Each row is a point on a landscape with many peaks, with its height.
From any point a climber steps to the highest of the 2 points nearest to it. It stops when none of these is higher. Distance is the straight distance between rows; heights are no part of it.
gamig h=599: [ 20  12   1  22 -21  25   1  -1 -15  -3  -6 -21   1   9 -35 -19 -16  24
  21  32  13]
gol h=454: [ -5   7 -27   4   8   4   2  18   0  11 -26   2 -34   6  14  48   5 -22
 -24 -32  18]
peben h=124: [  4  23 -47   2  13  -2 -26  52  13  -3  14 -23 -12   7   3  -8  32  38
  20  33  18]
gesi h=733: [ -8  15 -13 -18  -6 -13   8 -24  -9  36  11  12  10   1  56  -7 -35 -14
   9 -17 -24]
daviz h=203: [ -9  18 -18  -1 -24  26 -19   0  39   1  13 -26 -23   6  24 -28  -6  19
  44  31  27]
rut h=651: [  3   5  21 -12  -1   4  16  -7 -12 -10  16  -2  57  15 -30   9 -20  -6
 -11  -6 -18]
toti h=561: [ 30 -17  25   6  18 -24  -1  10 -47   4   6  15 -14   7 -12  15 -21 -19
   5 -19 -13]
Lipoz h=286: [ 11  18 -20  11  -9  14 -32  22  27 -18  16 -17 -53  27 -10 -10  24  23
  41  24  38]
foro h=648: [-16  13   6   7 -34  16  17 -18  23  20 -14  -9 -34  13  16  16 -31  -1
  19   1   6]
guvub h=582: [-27 -29  14  -1  -9 -15   6   5  24  -2 -19  -5 -20   0  -2  17  28 -10
 -23  -3  19]
duvab h=471: [ -2  -4 -18  12  -1  -8  23  -3   9  15 -37  26 -34 -16  35  46  -6 -16
 -24 -19  12]
pabo h=271: [ 36  24 -31  23  13  40   8  23 -16 -11 -10   2   8  12 -37  -4  11  23
 -24  17  18]
Tunut h=105: [ 20 -22  34  13 -15  47  -2 -17  -5 -23 -16 -19   0 -19 -36 -41   2   7
 -13  27  26]
Tubo h=607: [-12   2  36   8 -24  -8  13  -9   3   4  -1 -23 -22  47 -58  18 -11  12
  11   4 -13]
Vizub h=629: [-28   2  30   2 -43  14  20 -38  48   7 -28  -4 -58  10  -8  11 -19  -1
  19  -1  10]
kufi h=403: [ 19   5  -6   0  20  14  -9  23 -20  -3  -9   3  -2   9  -2  36  -8 -22
 -22 -34   5]
napum h=344: [ 24  32 -24   7  18  31  21 -12   3 -17   7  15  74 -12 -17 -26  -1   4
 -37   9 -16]
sil h=136: [-12  14 -24   0   4   3 -18  29   4  10   8 -16  -8  28   2  -5  25  16
   0  14  11]
Laba h=410: [ 36  11 -10  24  -4  58  -2  19   0 -19  -5  -6 -24  12 -41  -7  23  20
 -13  16  32]
gugus h=237: [ 14  37 -33  -2 -23  43   6  -4  20 -14  35  -7  37   2 -15 -39   4  47
  27  39   3]
lep h=467: [ 12   8  -7   7 -13  15  14   7 -14  -6   3 -12  43   2 -27 -17  -5  24
  -5  28  -3]
Lobul h=59: [-51  11   9   8 -22 -32 -14 -31  32   6  10  -5 -29  25 -12 -33   5  22
  45  31  -3]
perek h=216: [ 22   1  -5   0  -3  49   3   3   0  -7 -15 -15  23 -23   9 -13 -11   2
 -23   5  26]
Sis h=669: [  1   4 -10 -25 -11  20   2 -13  -9   8  18 -19  60 -23  27 -28 -21  10
  -1  11  -8]
Batut h=323: [ 25   4 -23  -8  48 -15 -17  32 -28 -20  10   6  62 -19   0 -11  16   4
 -23  -8 -12]
vazuf h=630: [  3   8   5  -2  37 -23   3   6  -1 -22   5  15  37 -19  18  57 -22 -43
  14 -48 -13]
fif h=181: [-44  17 -24 -14 -18   8  -7   7  57   3  23 -12   2  18  26   7  10  10
  17  13  11]
foz h=687: [-11  15   6  -9 -21  14  19 -23   4  27   0  -2  -7  13  30  13 -46 -20
   3 -19 -15]
vegi h=500: [ 21  11   3   0  14  24  15 -11  -2 -28  14  13  75  -1 -28  -2 -18  -9
 -26  -5 -13]
Mis h=477: [ 32 -29  40   4  43 -16 -11  26 -33 -19  14  22  -5  -8 -27  19   8 -25
  -1 -22  -3]
fem h=567: [  3 -13  32   7 -11 -12   4   0 -15   6  -4 -10 -36  40 -41  18   0  -4
  -8 -15 -11]
tulev h=159: [-12  -1  14  -1 -17 -16  -8  -8 -19  19  10 -12   3  25  -9 -20 -17   3
  12  13 -16]
Sigi h=270: [  5 -12 -10  -8  22 -47  -4  21 -31   1  14  -3  49  -8  -6   1  16   5
 -13   6 -13]
pokat h=45: [-36   2 -14 -23  -4 -51   5 -13  -9  12  35   6  48   9  13  11   7   0
   7 -18 -34]
Sot h=313: [  1 -16  32 -17  24 -20 -18   6 -17 -15  39  13  38  26 -23 -12   3 -15
  -3  -5 -31]
lop h=650: [-19 -29  23  13 -11 -18  15 -39  22  -3 -40  49 -44 -16  19   7   6  -8
 -19  -3 -14]
Zes h=66: [-17 -24  49  11 -18   0 -22 -29  -5 -12 -10 -26 -37   7 -42 -37  11   0
  11  15  12]
Gov h=390: [ 22 -15  39   1  44 -10 -21  18 -21 -30  27  24  25  16 -32   7   5 -25
 -10 -21 -14]
dazud h=513: [ 10 -18  15   9  -3  -9  27 -14  -9  11 -27  29 -67  -7  -3  53   2 -29
 -14 -36  -9]
muso h=194: [-10 -42  61  -5  13 -56  28 -11  15 -10  -6  18  -6  -8 -14  32  -8 -22
  -4 -15 -18]
bigo h=730: [  4   4   3 -20  -6  11   9 -12  -9   3  13  -5  51 -20  31   5 -40 -14
   0 -17  -6]
Zif h=510: [ 19 -33  14   3  -3   0   3   7 -35   7 -25   3 -65 -10 -35  26  38 -20
 -12 -16  10]
Pupo h=172: [ -6  11 -34 -11  -3   2  -7  19  10  17   0 -28  29 -39  46 -27   8  21
   3  23   8]
poz h=698: [-23   5 -27   6  -4 -29  16 -21   9  28 -11  25  -6  -1  46   2 -18   2
  -3   6 -18]
Veri h=275: [-14  -6  12 -28  20  -9 -29   2  -4 -22  40   5  66  17 -12 -21  12  -9
 -16 -10 -29]
lovu h=232: [ -9  -4   9  -6  17   9 -14  11   7 -25  21  -4  57  20 -29 -27  26  16
 -30  17 -11]
Dak h=396: [ 25  22 -15  -2  51  -5 -17  11 -18 -35  19  22  79  -8 -11   1  17 -17
 -15 -25 -24]
Luz h=291: [ 16  37 -21  15   1  42  26  -8  23 -15  27   8  48  -8 -23 -51  12  29
 -13  42   7]
gefu h=512: [ -3  -5   5  22 -34  16   0 -16  22  -6 -23 -22 -74 -11 -20  12  16   3
  39   8  33]
zun h=480: [ 30  -5  -3   5  22 -23 -10  19 -55  20  -1   1 -10   3  -1  -7 -15  -5
  -2  -4  -5]
pav h=649: [-18   2  18   2 -37  -9  27 -13  13   4  -8 -24 -13  24 -40  17 -25  19
  33  19   0]
vipa h=51: [-34  14 -38 -16 -14 -26  -6  -2   6  27  31 -14  14   6  32 -28  18  28
  23  16 -16]
Vumoz h=478: [ 19 -23   0  -3  15   6 -21  20 -39   5 -19   8 -47  -3  -9   0  27 -15
 -20 -21  13]
muz h=598: [-44 -20  27 -10 -18   0  16 -10  50  -5 -18  -8 -13  -1   9   5   5 -10
 -10   4  21]
Tol h=368: [ 16  20 -27   7  12  25   4   3  -4  -8  14  -4  56 -10 -15 -42  10  28
 -25  28  -6]
vedav h=679: [-17 -15 -11  16   1 -39   2 -25  15  19 -25  43 -18 -15  48 -14  -1   3
 -12  17 -16]
mave h=238: [ 29  20 -37 -11  22  29 -17  25 -30  17  -8  -6  15 -18  27 -17 -16   6
 -18 -14  -3]
tupem h=507: [  9  -1   1   4   1  51 -13  17   7 -16  -7 -12 -12  18 -17   0  21   1
 -28  -2  20]
lem h=208: [ -3 -28  39  -6   5 -27  25   4   7 -17  -7   0  14  -4 -23  46  -4 -27
 -18 -26   0]
Kapu h=468: [-13  13 -17   5  18 -27  -2   1   3  21  -4  36 -15  21  36  33 -13 -29
 -12 -37 -23]
Dobe h=663: [-11 -28  18  19   1 -35   7 -45  23  -3 -36  67 -20 -12  37   2 -10   6
 -18  14 -27]
rabuk h=62: [-36   2  32   9 -25 -19 -19 -29  11   2  -7 -27 -29  17 -28 -37  -5  13
  36  27   5]
Sov h=57: [-50  11 -16  12 -26 -46   6 -28  27  17   8   9 -17  17  15 -22   7  30
  41  33 -13]
kofu h=486: [-17   8   1  -1   3  -5  18 -18  22   9 -14  30 -15  17  34  46 -28 -33
 -15 -42 -22]
vinad h=201: [-23 -11  15 -13  -8   7  -8   6  19 -16   9 -21  31  20 -17 -16  14   6
 -17  17   7]
nub h=189: [ 17   3 -23 -12  16   8 -14  16 -17  21 -19 -10  -1 -31  42 -12  -8  -3
 -19  -1  14]
goro h=263: [ 17  11 -10 -13  11  51 -13   1  -1 -14  -2  -7  43  -9  16 -11 -13 -15
 -28 -13   2]
belu h=325: [ 25   5 -28  17  -7  41 -12  22 -14  -4 -17 -14 -52  -8 -15   0  24  17
   6  13  46]
Koze h=54: [-30  23 -39   2 -23 -25  -2 -20  17  30  23 -10 -12  -1  39 -35   7  37
  50  30 -12]
dimar h=195: [ -4  23 -39   5 -16  -6  -9  16  38   4  14 -15 -18  -3  32  -8   9  26
  45  37  26]
mubod h=445: [ -3  15 -32  -7  30 -30 -20  14 -20  31   4  28 -14  11  43   9  -9 -13
  -5 -27 -25]
vemem h=116: [ 26  34 -52   9  16  17 -19  46  -7   0   2 -19   5  -7  -4 -24  23  42
  -3  31   9]
Nive h=672: [  0   7 -18 -16  19 -19   9  -5 -13   0  11   9  53 -25  42  31 -27 -30
  10 -35 -14]
dut h=156: [ 30  -5  21   5  -7  56  16 -12  -1 -19  -8   0  28 -11 -23 -28 -18  -2
 -26  17  14]
fiz h=446: [ 32 -29  10 -15  25   9 -12   9 -33  -1 -12  23 -44 -36  11  11  17 -37
 -18 -35  13]
piti h=174: [-15 -13  49 -14 -21 -19  16 -24  -4  11  -2  -4  -7  16 -16  -5 -33 -11
  14  -1 -20]
Kov h=530: [-14  -9  18  14 -30  17   9   6  27 -13 -12 -26 -53  13 -38  23  25   8
  20   8  32]
dopav h=236: [  2 -26  16   0  16 -29   2  23 -10 -16  -2  -6  32  -8 -12  18   6 -13
 -18  -5  10]
ranit h=573: [ 20   5  17  -4  61   4 -20  10 -15 -27  25  21  46 -23  16  28 -13 -39
  25 -42 -11]
Giki h=641: [ -6 -47  23   3  -1 -19  11 -26  15   0 -25  52 -63 -28  11  17  36 -34
 -29 -18  -9]
Negip h=483: [-11  -8 -11  15 -22   3  30 -11  24  11 -44   6 -51 -23  22  34   4  -4
  -6   0  25]
Piga h=215: [  4  29 -13  -4 -28  35  -6  -1  23  -9  23 -27   7  11  -3 -25  -7  29
  46  32  17]
vudav h=632: [  6 -43  30   8  15 -26  -4 -20  -8   6 -14  49 -63 -24  23  -5  22 -30
  -9 -22  -6]
vete h=168: [ -6  -8 -17   1  -5  -6   9   2   3  18 -22 -23  11 -34  40 -10 -13   6
   2  18  23]
lon h=616: [ 13 -28  30   9  18 -32  -2  -6 -28  11  -7  27 -51  -3   7   3  -3 -23
   1 -19 -12]
milad h=619: [ 30  24 -25 -15  23  13  -4  -8 -34  -1  37  14  73 -22   9 -26  -7   9
  -5  -9 -40]
Limi h=421: [ 11   4 -23   5  22 -37 -12  15 -39  31 -15  15 -30  -4  31  -8  -8   0
  -3  -6  -9]
Birab h=498: [  0  -9  -1  17 -37  26  26 -11  18   6 -33 -15 -65 -20  -3  36   6  -6
  15  -3  36]
Zof h=709: [  6   9 -19 -30   4   6  -9 -14 -13  -5  37  -7  82 -25  27 -24  -3   7
  -6 -16 -32]
votuz h=48: [-37  11 -40 -30  -8 -31  -2 -10  -8  24  39  -3  41  -3  39  -8  15  16
   7 -18 -31]
feni h=501: [ -7 -11  21   1  -4   3  21 -21  26   7 -16  31 -52  13   4  53  -6 -33
 -25 -44 -17]
kufu h=186: [ -5 -25  67  -9   5 -39  18 -12   0  -3  13  13  -2   2 -13   9 -29 -24
  14 -15 -27]
Pegi h=297: [ 10   7 -27   6  -8  25 -24  29  22  -4  -6 -14 -62   4   7  -3  32  14
  23  13  49]
Teg h=557: [ -8 -14  13   9 -17  19  -1  10  15  -9 -11 -22 -24   6 -17  14  17   1
  -8   2  27]
Luzoz h=560: [-20   6  14 -27 -31  -8  28 -18  -7   6  16 -12  45  15 -31   6 -29  13
  17   5 -22]
Rogiv h=707: [  0   9   1  27 -27  -4   9 -10 -12   9 -14 -31 -27   5 -22   2 -18  17
  34  21  19]
Luvas h=81: [ 12 -24  43  11 -14   8 -11 -14 -22 -15 -10 -20   3  -6 -38 -40  -2   7
   1  25   7]
mup h=188: [-46   6  -2 -26 -13  -1  -5  -2  28   0  18 -15  27  30   3   0   8  -2
  -1   1  -3]
talo h=614: [-39  -5  40 -22 -38  19  22 -23  48  -3 -18 -20 -14   7 -11  10 -24  -7
   4  -1  14]
tesi h=328: [ 29  12 -12  -5  22  23 -14  14 -25  -6   2   5  27  -1   9   8 -14 -13
 -21 -21  -5]
fivoz h=534: [ 10 -21  21  11  -7 -15  16   4 -15   4 -22  -3 -52   3 -35  41  11 -18
 -11 -16  -1]
Tugem h=495: [ 32   9   2  -1  72  -8 -28  30 -29 -32  22  25  46 -16  -1  13   4 -24
   7 -37 -17]
romig h=184: [ -5  20 -45  -6 -13  -3  -3  23  20   3  18 -32  25 -21  28 -21  17  42
  34  40  14]
Saza h=146: [ -9   3  -7  13   0 -20 -18  13 -12  15  -1 -15 -26  29  -5 -16   6  17
   9  15   0]
zaloz h=165: [ 31  13 -34  15  21  20 -14  42 -25  -3 -19  -9   0  -9 -19 -15  19  33
 -19  17  21]

For each start below, name the point where the climber stops.
peben | bigo
muso | bigo
Giki | gesi
guvub | gesi
Vumoz | Rogiv
dazud | Rogiv
